Points on a hilly landscape, in no order, each with its height.
From any point a ball takes the steepest step (drop divided by distance) to one of its 2 nearest points. It stops when none of these is lower. Distance is the straight distance between rows; heights are no part of it.
z92: [161  66 128  98  98  93 112 131 197 152 194  83 135 173 156 103 175 100
  86 116 154 145 114 179 144  59 163  91  72 123 145 151 118 195  53]  h=634
z238: [ 73 138 153 118 143 132 172 173  91 109  93 169 123 123 101 120 132 113
 138 153 142  88 154 114 143 180  67  84 130  80 108 109 170 122 176]  h=321
z250: [121 160 114 122 147 156 103  88  76  83 125 111 160 150  88 173 150 175
 182 143 174  97 139  84 125 185 135 150  99 108 161 114 146  96 145]  h=345
z995: [ 59 129 131 160 140 117 113 137 140 149 127 165 125 145 136 126 165 129
  86 123  94 133 127 115 113 118 178 140 134  87  66 140 119 129 121]  h=660
z937: [170 134  98 144 142 126 153 141  92 116 101 150  65  55 127  93  80 112
 100 126 111 122 146 130 105 130 155 193  79 147 161 136 107 129 146]  h=457
z218: [106 134 141 129 102 174  89  78  82 113 128 144 170 179  85 156 158 171
 157 161 157 118 107  74 109 161 161 176 117  98 111 131 171 114 134]  h=305
z823: [134 153 187 156 143 150 156 160 178 160 119 162 197 166 132 162  92  94
  77  89 115 100  83  93 132  96 120  99 149 150  96 168 136 156  87]  h=445
z882: [147 147 157  94 130 155 175 142 123 117 124 120  82  67 139 139  99  95
 113 130 191 134 173 121 159 136  90 132  90 129 137 133 103 158 133]  h=653
z340: [126 122 153 118  93 139 153 104  90 170  55 152 156 122 112 134  89 163
 123 153 133 156 111 132 165 153  87 170 146 142 112 105  86  68 167]  h=420
z169: [167 167 151 101 177 128 136  95 156 120 153 118 135 128 128 207 156 113
 156 147 132 100 128 153 127 145 129 114 116  87 100 130  89 185  69]  h=416
z796: [ 80 111  63 148 145 103  63 139 114 109 115 125 112 154 133 122 148 163
 134 113 166 132 132 154 150 168 157 129  92 126 146  93 113 105  81]  h=130
z908: [108 168 111 143  90 128 107 140 103 129 162 113 147 125 174 125  94 127
  86 155 135 128  96  90 122 103 138 132 189 124 114 143 125 124 178]  h=435
z99: [163 129 135 165 138 170 179 102 161 167 123 152 145  82 140 106 110 112
 123 102  52 117 131 122  84 122 153 134 120 105 122 172 174  93 148]  h=637
z183: [134 123 168 165 139 125 132  86  96 140 198 137 149 141 130 167  97 129
 166 134 177 142 142 157 169 168 147 137  83 139 157 134  95  81 158]  h=433
z2: [126 143 197 117 138 183 183  94 160 165 122 163 170 103 129 129  88 134
 116 148 113 114 145 125  98  83 137 119 144 111  76 181 136 140 100]  h=546
z69: [156 134  89 145 125 142  69 159  76 133 157 128 110 147 120 168 134 189
 113 198 181 153 133  31 153 166  97 120 129 164 153 124 150  99 138]  h=193
z150: [133 189 172 102 136 156 199  92 116 128  98  99 133  75 126 164  94 125
 134 148 159 142 176 120 117 138 129 153 137  88 120 143  88 144 132]  h=619
z778: [115 130 108 129 117  55 118 108  70 138 125  95 130  96  79 128  71 134
 179 149 184 152 176 169 170 151 142 180 108 162 201 110  83  56 148]  h=505
z369: [ 61  73 130 150 100 128  95 159 157 150 165 160 107 130 144 102 165 115
 121 103 107 153 143 164 138 111 160 117 118 141 100 123 138 102 130]  h=691
z163: [129 109 142  89 106 117 125 135 116  80 140 134 142 136 115  59  64 108
 142 140 127  62  80 156 110  93 116 130 174 188 133 126 156 128 163]  h=518
z403: [133 159 114 125  84 185  96 133 158 167 138 140 168 161 140 127 194 170
 171 123  76 148 101  97  90  74  98  46 101  99 136 157 175 190 119]  h=155
z39: [156 101 171 150 134 126 187 174 142 125 128 139 135 127 113 129 104  35
  81  84  97 110 106 111 134 122 135 138 139 174 119 142 132 136 143]  h=359
z249: [ 67 147 118 117 131 137 134 123 105 131 130 151  92 111 147 116 133 157
 102 151 143 146 168 142 117 126 177 157 116  64  96 149  81 137 157]  h=621
z671: [100 137 151 160 128 133 156 138 137 149 105 179 160 152 128 151 139 120
 127  78  97 119 112 153 145 153  97  94 139  66 105 128 137 147 160]  h=511
z648: [ 87 108 123 136 162  73 108  74 133 123 157 100 159  96 122 116 147  96
 178 115 129 106 191 186 144 126 146 133 138 107 162  98 127  76 125]  h=309
z953: [142 126 144 120  74 144 151 151 129 109 182 115 166 205 136 112 139 122
  96 112 129  85  48 151  90  74 144 101 146 121 136 154 146 225 149]  h=549
z805: [112 107 106 123 130 119  84 104  67 115 111  82 150 171  96 118 146 200
 133 173 188 157 136  87 155 157 102 152 129 149 175 104 115  52 162]  h=274
z577: [157 141 100 111 143 101  89 177 158 103 127 141 106 135 147  78  73 100
 124  78 101  95 105 153 149 100 129 110 115 197 150 118 100 132 126]  h=699
z212: [135 156 119 175 158  75 124 115 137 150 152 113 172 117 165 165 129  56
  94  97  76 107 124  86 155 106 166 166 174 130 155 118  94  96 126]  h=541
z630: [ 99 167 152  86 131 141  89  94 142 122 129 118 156 146 135 122 161 146
 172 132 133 139 130 119 121  84 122  88 106 132 122 119 122 145  77]  h=286
z598: [124 106 104 126 136 135 133 130 123 116 118 108 121 109 156 176 168 126
  77 145 188 125 152  62 140 142 170 162  73 110 122 124 121 131  56]  h=548
z504: [103 139 139 156 174  98 177  99  95 149  68  89 145 105 120 125 160 116
 107 140 101 143 162  85 110 155 135 172 149  71 147 109 117  71 177]  h=303
z219: [107 107 112 183 142 132  82 148 106 164 162 164 161 124 188 138 100 144
  64 175 150 106 113 106 166 107 152 158 135 187 119 132 129  88  95]  h=216
z651: [151  99 143 131 102 154 164 185 143 125 144 181 109 129 117  90  66 117
 124 133 103  81  86 127  91 121  94 119 157 173 115 151 179 141 192]  h=485
z179: [143 123 122 154 151 110 114 103  71 155 131 151 143 106 113 164  79 173
 156 179 153 124 145 166 161 170 138 182 102 174 153 106  92  48 146]  h=475
z70: [139 149 129 110 136  64 140 100  82 146  91 112 103  95  77 150 116 111
 174 120 148 157 185 155 184 181 114 186 105 125 181  88  63  79 186]  h=525
z151: [172  98 102  88  91 159  95 114 191 136 170  67  91 124 148 146 170 164
 153 139 148 176 149 136 132 127 109  73 116 141 136 118 157 140  84]  h=439
z607: [118 130 121 154 146 114 115 119 101 168 125 160 182 100 155 125  63 136
  60 171 117  92 119 116 144  98 142 180 200 179 112 144 113  63 122]  h=302
z427: [101 184  91 128 134 128 131 122 124 117 106 120 139 152 153 106 142 150
 104  88  86 130 104 161  94  92 170 110 151  39 117 151  89 207 128]  h=616
z284: [ 91 123 143 110  85 146 152 143 115 114 129 136 165 106 170 102  39 113
 119  99 174  92 124 185 178  94 121 130 148 171 140 127 106 122 135]  h=222
z416: [115 136 152 144 154  57 141 109 111  94 141 135 163 173 106 132 107  77
 177  91  98  99  83 169 138 143 144 143 163 139 138 100  98 125 158]  h=606
z913: [115 133 169 106  55 153 136 142 150 132 123 134 142 161 109 148 102 131
 126 109 124 147  71  97 108 100 157 148 136 167  74 153 126 158 114]  h=369
z301: [113  93 126 180 118 125 149 136 101 112 136 121 126 152  95 150 140 132
 180 116 115 141 131 151 131 202 152 112 127 116 128 114 171 107 152]  h=226
z143: [116 173 155 144 115 123 178 139 118 131 147 140 146 129 140 137 125  85
 154  88  99 127 122 165 137 116 118  89 155  71 133 144 109 185 187]  h=543
z772: [120 124 172 149 183 153 122 145 151 149 120 148 125 153 119 113 110 160
 154 170 118 127 126 123 119 150 103  87 133 165  96 139 170 102  87]  h=434
z563: [ 90 164 166  95 137 165 108 105 124 139 109 137 166 166 105 161 158 178
 162 141 142 156 129 136 149 125  82  78 135  98  95 115 100 164 105]  h=337
z30: [175 107 117 122 148  71 124  91 118 128 133 111  74  77 111  90  99  91
 119 128 106 123 160 188 132 125 154 194 122 144 158 128  90 103 157]  h=423
z538: [156 145 133  78  89 138  98 131 175 131 144 107 125 152 148 108 189 138
 164 119 109 152 114  97  97  58 123  67  71 130 127 144 131 190  89]  h=221
z513: [147 143  91 155 106 144  83 145 138 173 136 226 129  82 136 158  91 124
 104 119  68 108 108 124 130 134 110 165 170 133  97 134 145 107 177]  h=641
z511: [190 108 143 132  97  90 147 126 112 101 137  93 120 143 107 124  67  72
 113 109 151 132  85 167 150 142 117 157 145 185 168 117  98 141 156]  h=574
z812: [154 141 155 156 131 162 154 141 186 184 150 164 178 118 133 119  66 105
  97  87  43  80 140 139  70  83 170 110 164 120 107 191 191 115 131]  h=658
z264: [106 162 117 128 136 164 126 140 139 151 150 163 150 139 155  84 177 141
 125 121  76 107 130 126  60  45 131  60 113  59 118 178 160 201 133]  h=70
z244: [154 136  74  95 177 125  94 134 123 117 108 160  62  76 113 115 104 153
 152 144 162 111 167 125 134 149 112 168  29 166 164 122 103  94  90]  h=233
z134: [111  86 138  99 110 112 104 149 128 103 154 144  83 118 104  88 146  83
 128 137 160 114 164 138 148 120  71 112 124 123 139 109 154 117 180]  h=407
z730: [143 108 124 144 144 164 157  95 129 134 145  95 105  99 140 168 205 122
 144 101 132 152 180 128 126 162 149 104  99  63 148 114 157 123 111]  h=539
z59: [140 143 108 147 150 145 123 109 134 156  99 168 126  66 128 113  93 133
 180 118  51 112 147 134 106 142 137 159 107 131 134 125 147  60 144]  h=614
z676: [ 81 147 168 174 136 152 130 167 165 166 129 216 169 142 130 144  87 122
 120 107  97 112 109 135 137 133 115 106 144 125  81 161 158 139 135]  h=480
z79: [131 155  91 116 138 126 108  90 150 140  99 128 138 126 142  97 143 164
 153  91  46 137 122 200  95 105 173 118 144  90 110 133  97 149  92]  h=638
z32: [177  67  94 139 110 118 101  98 157 144 160  78  91 122 162 118 138 147
 108 130 157 167 139 179 153 133 121 112 131 147 146 122 132  93 110]  h=470
z296: [156 147 131 120 118 193 166 135 137 119 174  95 113 139 162 134 131 174
 141 166 161 143 136 106  94 124 140  66  91 101 133 172 165 178 105]  h=472
z247: [143  70 108 135 119 104 117  82 148 130 167  88 150 127 181 105 131 123
 100 102 143 130 136 233 169 119 140 113 170 123 152 109 109 118 121]  h=495
z36: [169 169 123 154 110 138 176 136 126 108 110  73 141 126 161  87  80 134
 116  97  94 131  83 144  94 119 158 113 134 121 157 164 136 182 136]  h=624
z108: [112  97 115 170 156 104 138  92 108 134 147  97 142 111 119 152 141 136
 163 146 127 124 157 153 136 174 151 147 149 111 134 112 150  61 119]  h=270
z318: [124 113 155 103 195 108 115 155 134 106 140 153  81 131  86 100 121 119
 169 178 136 111 159 115 114 145  94 103  99 178 109 137 155  95 111]  h=394
z766: [124 139 164 104 108 202 127  82 155 170  94 178 165  76 129 147 121 151
 144 144 113 120 155  95 121 118  94 147 136 124  84 138 167 102 108]  h=587
z400: [121 108 114  49 110 146 114 120 122  74 134 139  67 116 125  85 156 147
 103 154 191 123 148 101 110  96 109 161 106 124 109 126 127 177 123]  h=725
z527: [180  81 125 141 101 137 114 122 158 131 159 107 116 194 121 147 212 139
 121 118 116 151  73 131 111 152 117  96 109 119 126 116 155 167 133]  h=586
z206: [156 150 122 111 160 140 112 173 191 131 140 170 101 126 150 107  77 121
 128 111  54  90 102 158 108 108 142 107 139 167 108 146 127 145 120]  h=680
z476: [136 119  53 139  97 132 100 150 102 131 116 173 115  40 154 127  88 126
  99 116  87  86 134 159 137 118 146 181 166 134 146 101 134 107 151]  h=664
z364: [105 150 130 152 132  67 139 122 111 103  97 114 148 187 116 163 118 124
 168  82 129 156  85 157 154 171 143 129 148 113 152  89  68 145 134]  h=628
z448: [154 101  99 160 108 146 139 143 147 135 103 159 155 156 144 110 125 120
  85  82  83  99  67 127  96 122 184 148 127 135 111 147 168 131 110]  h=319
z132: [100 181 153 115 125 122 140 115 114 120  90 110 151 117 100  85 115  95
 141 117  84 128 128  84  92  78 121 134 162 108 128 135 128 129 169]  h=425
z502: [132 178 185 124 139  88 164 119 125 128 123 151 160 116 105 128  93  49
 178  92  79 100 118 158 145 132 105 120 156 102 133 112  94 131 180]  h=577
z331: [161 107 161  91 123 176 154  99 165 156 133 134 131 139 135 129 199 118
  89 125  92 132 109 155 105  67  95  88 137  94  85 143 114 192 112]  h=466
z375: [124 142 160 118 127 160 141 101  94 143  66 151 137 161  68 144 119 195
 165 131 133 176 133 103 136 188 109 139 111 119 115 104 102  84 163]  h=379
z76: [129  87  92 168  92 108 133 134 104 100 106 138 123 147 110 130 138 130
 115  92  97 127  72 155 114 169 166 169 142 118 118 109 140 133 146]  h=276
z324: [ 67 123 104  99  82 147 121 138 100 104  83 114 157 110 167 101  90 160
 118 115 205 124 133 145 170 128 101 119 134 145 141  97 124 119 119]  h=141
z836: [137 123 144 114 122 151 135 126 162 153  99 113 140 117 150 130 182 107
  86 116 111 145 119 117 133 104  67  93 166 104  98 108 131 140 107]  h=424
z824: [142 152 129 102 152 155  83  99 143 129 192 146 114 125 146 191 174 127
 142 177 134  99 156 127 140 148 117 116 136  90  90 118 135 145 128]  h=361
z486: [111 131 160 185 144 128 129 113 113 139 156 108 185 159 149 169 141 121
 131 157 154 129 106 114 165 164  79  82 185 122 122 119 158 102 136]  h=507
z822: [116 106  85  80  66 124  93 155  82 105 103 154  61 105 107 109 116 165
 109 144 175 159 130 111 127 110 107 165 127 148 124 115 110 133 159]  h=704
z779: [ 75  91 138 120 139 130 114 115 155 140 160 152 157 131 158 145 182 107
 115  92 128 102 156 206 170 108 107  83 168  95 102  99 129 159 109]  h=745
z31: [ 81 151 115 148 146  46 142 160  74 116  99  85 121 113 100 104  69 110
 153 154 147 141 161 118 131 141 152 168 121 157 182 113  80  73 152]  h=524
z711: [109 122 165 108 162 100 148 153 127 123 158 128  90 160  80 146 174 113
 168 142 120 157 160 174 134 155  81  48 135  76 106 121 107 172 156]  h=584
z887: [136 109 113 151 124 151 120 125 117 139 140 131 123 101 178 100  76 156
 117 155 154 134 127 122 138 115 135 136  89 183 143 143 122  80 122]  h=103
z260: [113 152 145 135 165 111 120 133 152 153 108 144 175 133 151 112 101  87
  80  83  78 114 124 124 153  90 129 130 183 133 114 117  83 103 135]  h=508
z178: [143 170 136 145 144 141 107  94 127 155 203 132 125 134 150 165 171 150
 165 164  93 153 149 146 125 138 124  83 146  64 114 135 114 140 169]  h=298
z597: [ 71 115 120 135 117 142  92 151 180 155 214 173 136 130 169 121 164 115
 131  98  90  99 150 206 141 100 153  79 136 125 108 123 147 155 135]  h=720
z691: [128  94  92 156 183 153 136 124 115 126  97 103 132 126 169 107 108 200
 103 170 186 117 142 139 129 163 128 124  99 149 147 130 135  80  77]  h=184
z692: [102  88 148  92 133 108 161 146  79 127  85 158 112  86  96  92 130  96
 132 160 148 101 189 120 163 159  53 129 110 117 139  95 151  68 184]  h=365
z961: [156  87  78 159 116 110 114 138 128 142 142 109 130  87 159 192 153  85
  66 142 155 106 125  99 148 137 148 158 126 149 131 107 150 122  74]  h=519
z639: [149 153 113 105  82 126 115 155 143  78 165 126  97 165 139 105 139 106
 117 106 119 102  63 115  88 100 157 136 110 114 135 145 128 214 167]  h=580
z920: [154 132 129  97 109 152 107 100 101 107 123 124 106 162 113 115 143 183
 130 172 140 146  99  45  76 125 150 161 110 129 104 147 145 137 133]  h=245
z338: [159 164 123 184 146 118 178 144 133 135 105 125 129 152 142 111  72 155
 118 118  83 149  89 151  87 168 139  96 156  84 123 176 136 142 157]  h=643
z558: [159  65 128 109 129 106  90 121 171 138 176 102 102 203 139 101 204 148
  95 138 136 158  92 174 113 116 142  87  96 123 102 141 119 182  86]  h=609
z512: [ 77 155 130 167 168  78 142 132 102 114  89 136 158 193  95 181 141 158
 169 121 118 154 112 140 139 211 132 107 173  74 109 102 107 140 133]  h=627
z970: [144 136 141 118 166 124 174 134 178 122 157 121 128  85 128 187 138  70
 138 105  98  98 154 164 127 134 156 116 142 102 102 131 120 196  77]  h=459
z707: [105 151 115 152  74  86 106 140 133 127 197  65 149 154 174 144 120 105
 112 122 134 146  95 139 135  94 168 111 199 131 132 143 118 159 155]  h=482
z119: [112 127 104 145 142 152 146 111 148 128 122 114 137  85 166 167 173 117
 133 108 127 108 164  94 123 137 178 135  83  83 118 133 160 128  58]  h=564
z254: [ 78 157 158  89 149 101 142 126 138 136  86  99 138  88 127  72 117  92
 103 101  99 139 173 130 138  71 134 138 156 128 129 114  76  99 132]  h=469
z302: [130 146  82 166  82 132  97 101  65 126 121 105 147 137 165 143 134 163
 108 150 145 147  94  91 120 147 137 162 161 110 149 115 123 101 173]  h=386
z984: [ 72 128 166 135 180 118 162 155 134 151 115 102 109 123 134 121 136 133
 108 139 143 179 183 130 136 122 140  95 112 122  98 134  90 110  85]  h=579
z46: [135 105 145 132 181 108 185 114 109 120  44 121 141 113  70 115 138 102
 131 127  94 116 131 119 106 163 113 172 141 123 119 112 143  84 125]  h=259
z85: [107 123 152 133 178 105 120  90 142 157 138  98 122 151 140 109 146 164
 129 150 132 171 153 161 115 117 177 119 105 125 111 134  76  98  89]  h=550
z629: [ 76 169 168 119 130 169 200 124 120 129  82 119 162  92 144 117  86 121
 117 121 151 133 160 104 108  96 151 121 129  97 114 161 133 147  97]  h=585
z726: [119  96 143 132  85 160 150 172 169 143 140 161 143 168 137  98 117 135
  86 114 100 117  85 101  80  79 177 131 132 157  96 181 180 158 117]  h=317
z256: [ 88 155 175 156 165  97 150 125  80 111 148 114 180 178 101 142 112 130
 161 186 154 100 115 130 135 159 103  84 181 106 121 127 139 120 157]  h=537
z768: [125 165 124 151 146 152 189 158 127 122  70  95 123  85 176 100  70 132
  81 104 133 119 128 107 121 119 161 140 101 121 157 157 123 157 100]  h=617
z361: [158 117 110 185 174  53 139 115 121 133 106  80 154 105 129 126 139  65
 103 110  75 120 117 106 134 132 130 164 194 141 166 103 128  70 133]  h=563
z107: [ 99 179 129 147 121  81 170 162  61 105  72  94 128 118 113 102  83  90
 112 114 137 143 119  88 132 134 155 164 114 122 174 122  88 142 173]  h=494
z464: [116 171 128  86 164  86  81 131 139  87 104 106 130 142  93 163 144  88
 161 115 144 111 115  86 148 128  86 133 126 147 131  83  93 137 100]  h=650
z949: [150  85 151 123 124 133 159 167 177 104 123 128 139 151 105 139 160  40
 105  69 130  88  82 110 128 123 121 127  96 165 119 117 158 173  91]  h=313
z197: [168 102 126 134 105 197 180 125 112 120 154  83  77  92 140 139 144 149
 114 150 157 154 163 121 113 161 134  99 109  86 133 148 178 137 147]  h=509
z153: [133  96 131  74 117 168 149 175 180 120 156 139  73 119 138 134 156 150
 105 153 152 130 140 146 104 115 102  89 131 134  77 149 156 198  94]  h=443
z719: [196 115  71 157 153 117 141 144 108 134 124 141  85  62 142 168 124 110
  67 152 138 120 136 120 136 139 120 187 117 148 151 117 106 121 109]  h=490
z495: [104 137 135  98 129 141 115 125 146 139  74 125 135 125 141 167 143 147
 105 123 158 154 127 128 184 152  61 116 167 118  94  83  93 127 112]  h=384
z746: [ 36 141 140 128 169  90 141 168 120 135  84 126 131 141 101 143 115 149
 144 144 133 149 159 158 148 177 126 102 166 100  90 102  87 121 106]  h=607
z40: [141 128 135 106 154 120 114 150 123 130  94 116  67 140  68 132 136 184
 140 178 107 193 150  66  98 159 121 129 146 146  91 120 112  89 125]  h=308
z343: [ 98 165 115 171 143  98 145 124  91 169  95 133 157  91 134 125  92 114
  64 147 100 122 133  56 105  92 168 197 167 132 128 145  93  78 144]  h=370
z720: [122 103 140 120 153  82 106 108 156 118 181  97 106 121  96 116 144  75
 175 138 110 121 172 172 101 103 168 122 135 137 122 131 139 114 105]  h=353
z731: [179 124 138 106 108 119 116 106 130  81 152 103 153 132 108 136  97  86
 143 148 149  80  78 138 128 121  80 136 170 172 139 103 144 142 151]  h=547
z226: [132 101 115 165 174  66 129  92 130 131 128  89 117 163 148  91 147 136
 102 108 135 160 137 209 145 151 160 138 124 105 155 119  68 116 124]  h=521
z609: [110  90 150  86  86 159 118 110 124  99 181 158 109 134 123  82 114 157
 185 149 195 113 152  97 106  88 139 135  81 185 125 148 179 131 113]  h=385
z412: [176 185 104 107  86 142 124 138 124  84 126  94 124 136 162  83  77 110
 104  88 107 102  67 111 110  82 164 150 132 147 167 147 125 194 166]  h=603
z221: [148  78 135 104  71 152 136 172 149 111 186 146  67 123 119  93 125 105
 104 136 144 118 116 139 108 120  84 123 124 150 142 131 165 156 211]  h=447
z311: [106 110  86 126 115 138 127 129 113 103  96  78 124 146 170 124 144 168
 108 112 176 150 116 165 145 141 136 105 134 100 127 111 132 154  91]  h=69
z174: [131 143 148 142 102 182  92 120 142 164 141 200 139  79 128 177 116 136
 167 145 109 117 148 118 157 157  89 140 149 145  99 122 177  88 144]  h=615
z138: [126 138 120 131  60 121 140 151 147 132 169  86 190 172 151 136 116 112
 107  84  94 114  73 172 107  77 190 107 199 123 126 153 137 206 132]  h=520
z186: [188 107 126 119 111  98 113 140 193 145 168  89 128 151 169 141 150  87
  85  97 110 140  96 137 157  94 182 124 101 144 139 140  98 174  80]  h=659
z885: [110 138 119 136 116 109 140 142  84 131  61 161 136 128 119 104  91 130
  95 118 131 120 106 120 150 138 113 173 136 133 138 116  82 105 170]  h=458
z11: [101 161 176 124  86 164 152 171 181 146 132 144 185 166 142 174 128 123
 117 109 141 122  85  73 131  95 133  91 117 143  88 161 155 197  75]  h=414
z454: [152 123 119 113 136 116 133 152 132 104 102  86  78 118 109 115 118 123
 141 139 131 160 136 103 109 135 108 121 123 158 132 123 136 119 110]  h=350
z610: [141 104 141 130 146 105 162 116 120  76 125 109 143 127  97 139 157  38
 125  84 150  81 120 128 123 132 164 170  86 120 155 114 149 167  98]  h=266
z471: [134 156  99 100 174  68  74 100 118 117 140  93  98 133  71 173 158 134
 182 132 152 156 180 126 165 170 110 160 113 114 179  94  78  82 143]  h=542
z541: [108 106  68 119  47 141  78 168 112 123 133 171  86  84 136 120 104 135
 110 108 125 125 110 142 143 101 124 164 137 170 134 105 139 134 152]  h=684
z97: [148  76  67 120 135 112  99 135  96 118  94 155  50 112  48 138 124 173
 140 132 181 158 170 135 139 167 134 163  55 166 162 107 119  91  97]  h=269
z708: [109 105 136  91 135 153 100 109 103 118 134 142 120 104  96 126 133 158
 174 158 197 123 185  71 124 125 133 162  66 186 139 134 165  74  83]  h=336
z207: [161  69  90  83 120 129  72 108 103  98 148 154  73 129  67 128 126 194
 155 175 224 132 191 102 142 140 106 163  89 169 160 132 158  85  98]  h=299
z592: [136 150 131 155 102 155  91 107 163 169 192 137 157 146 158 137 159 141
 167 148  72 137 102 120 102 119  96  69 153 116 124 149 172 144 160]  h=225
z862: [182 108 118 141 113 125 135  87 138 125 158  83  96 134 129 134 200 104
 143  99 120 151 140 164 131 136 113  98 100  80 178 113 141 162 144]  h=561
z956: [167  92 108 157 105 166 120 131 155 158 145 141 132 100 168  97 107 150
 118 158 106 119 103  96 108 108 124 136 136 206 136 149 193  77 130]  h=188
z96: [ 97 114 112 138 150 110 155 148 101 116  86 166 126 108  81 161 117 139
 168 141 110  94 147 157 133 224 103 125 164  88 105  96 174 101 146]  h=275
z359: [106 169  97 150 121 116 115 127  63 129  98 104 111 111 115 142 138 158
 115 156 124 169 145  50 117 154 127 166 152  97 151 117  98  83 185]  h=348
z738: [136 120 156  88  85 161 160 149 153 109 179 110 102 159 142  91 118 164
 157 149 187 151 129  92  83  75 141  90  93 168 126 172 164 188  98]  h=432
z751: [139 166 130  85 119 136  81 149 135  98 113 131 112 176 120 141 141 171
 151 171 141 144  90  10 102 127 118 135 120 160  86 138 147 164  85]  h=191
z890: [133 124 181 168 152 168 106 118 153 168 146 128 166 162 151 169 167 160
 114 175 128 144 113 104 139 157 106  96 161 132  87 140 179 118  95]  h=473
z728: [154 121 187 104 137 179 170  82 146 159 119 150 171 162 122 127 159 144
 130 147 110 124 103 123  87  65 113  92 110 121  89 177 132 177  77]  h=506
z685: [175 138 140 120 143 155  78 146 136 125 157 116 103 167 135 174 127 187
 150 194 169 142 117  63 142 156 107 115 118 186 110 138 141 132  86]  h=120
z614: [148 109  93 108 138  85  91 103 157 112 155  92  58 101 120  70 135  94
 125 119 128 136 171 175 108 103 169 154 103 122 152 138 111 145 121]  h=393
z378: [132 168 160 136 134 106 160 145 117 126 108 147 143 102 100 172 100  65
 166 119 118 116 112  95 165 158  84 144 150 157 126 112 117  97 157]  h=608
z344: [102 101  99  99 136 106  95 102  81  82 121  96 107 166  93  87 147 160
 135 158 217 129 169 124 138 142 102 142  95 104 180 115 119  97 151]  h=304
z432: [137 139 127 154 129 153 137 131 124 155  67 123 123 150 100 124 121 189
 142 136  87 194 109  93  99 175 119 115 140 107 103 132 138  83 134]  h=347
z480: [133 122 142 111 171  90 108 113 132 136 158 105  85 135  81 158 173 112
 166 128 144 183 205 139 174 166  85  77 120  95 143 107  97  98 158]  h=559
z859: [154 136  88 151 114 108 120 143  89 137 100 129  99  51 110 104 107 111
 165 133  95 137 146 112 133 142 106 156 119 170 187 100 142  39 169]  h=593
z785: [124 142 113 137 133 142 113 141 184 140 127 180 145 144 128 112 128 148
 178  92  37 110 104 208  94 119 143  80 137 114 102 143 147 168 111]  h=657
z662: [156 129 102  92 100 180 107 149 168 134 134 129  69  89 155 154 130 185
 136 132 136 152 143 142 128 153 107 101 120 124  90 128 141 155 104]  h=400
z209: [119 108 138  49 112 150 127 130 151  91 115 175  89 128 121  58 122 123
  87 110 127  98 123 153 114  68 123 147 131 135  90 137 105 175 139]  h=748
z288: [133 112 175 143 116 153 167  89 106 102 138 131 172 162 125 125 141  96
 132 108 170 103  98 122 123 112 138 131  96 114 145 136 149 146 127]  h=324
z252: [158 111  95  83 153 133  96 129 138  90 114 188  93 127 143 121 130 154
 137 143 161  81 113 103 125 132 130 161  42 174 127 122 124 145  57]  h=179
z468: [163 111  83 176 113  61 130 112  85 140 103  98 137  75 124 143 134  87
 131 104 105 154 135 121 164 141 104 181 162 155 202  83 112  58 157]  h=578
z440: [132 113 161 118 198  74 170 104 110  85  81  99 146 129  57 119 144  71
 160 120 137  82 147 142 110 149 121 175  97 132 161 103 122 116 111]  h=219
z618: [ 90 182 135 149 134 118 155 135 106 121 134 126 104 148 153 113 136 127
 100 101 122 159 135 146 133 129 161 117 123  44 122 145  66 170 184]  h=583
z240: [133 165 107 110 155 126 136 109 123 103  74  56 143 111 128  95 126 148
 159 144  98 130 125 114  88 122 101  99 164 104 154 116 138 105 125]  h=387
z583: [149 160  74 133 116 136  65 156 164 129  93 150 126 124 166 119 129 118
 112  98 101 114  74  95 148 116 105 126 112 166 142 115 121 118 110]  h=717
z29: [106 144 136 131 115 163 184 149 129 166 156 148 158 119 138 104 151 129
 113 108  63 117 146 198  83  42 137  70 146  61 120 192 131 215 133]  h=159
z73: [ 99  94  82 118 153  99  73 136 132  96  95 150 131 156 140 112 134 136
  95 105 164  94 105 144 158 122 146 162  59 167 139  90 103 121  55]  h=178
z116: [142  95 161 150 114 171 148  95 115 138 155 155 134 156 152 151 142 127
 104 122 175 143 115 155 164 152 128 134  86 114 120 127 112 120 149]  h=381
z87: [126 123 102 124 122 151  56 142  77  97  98 129 128 156  88 139 147 205
 158 156 155 145 129  33 153 179  84 128 128 182 153 104 174  78 134]  h=237
z921: [123  97 136 125  63 187 108 131 169 165 131 172 135 120 163  72 130 149
 100 109  95 124  98 113 105  67 116 125 129 166 113 146 179 102 156]  h=255
z313: [159  91 103 155  84 102 144 158 168 139 183  89  89 126 154 183 164  84
  86  79 139 170 118 144 150 144 167 134 106 121 135 130 114 177 104]  h=679
z101: [120 164 183  87 163  97 144 136 132 110 108 107 138 126  81 147 124  63
 171 116 160 139 156 108 159 130  56 116 102 141 152  97  86 125 128]  h=632

For each start below, name the point where the ball stops.
z738 -> z311
z512 -> z662
z412 -> z440
z364 -> z726
z101 -> z726
z99 -> z40
z541 -> z403
z812 -> z403

Write out the way that a ball takes from each point below.
z197 -> z296 > z738 > z609 > z708 > z207 > z97 > z244 > z252 > z73 > z796 > z311
z400 -> z822 > z541 > z476 > z513 > z174 > z766 > z2 > z728 > z331 > z836 > z495 > z563 > z630 > z538 > z403
z36 -> z412 > z639 > z953 > z138 > z707 > z908 > z302 > z359 > z504 > z46 > z440
z731 -> z163 > z651 > z221 > z134 > z692 > z238 > z96 > z301
z598 -> z961 > z719 > z937 > z30 > z614 > z720 > z648 > z108 > z301
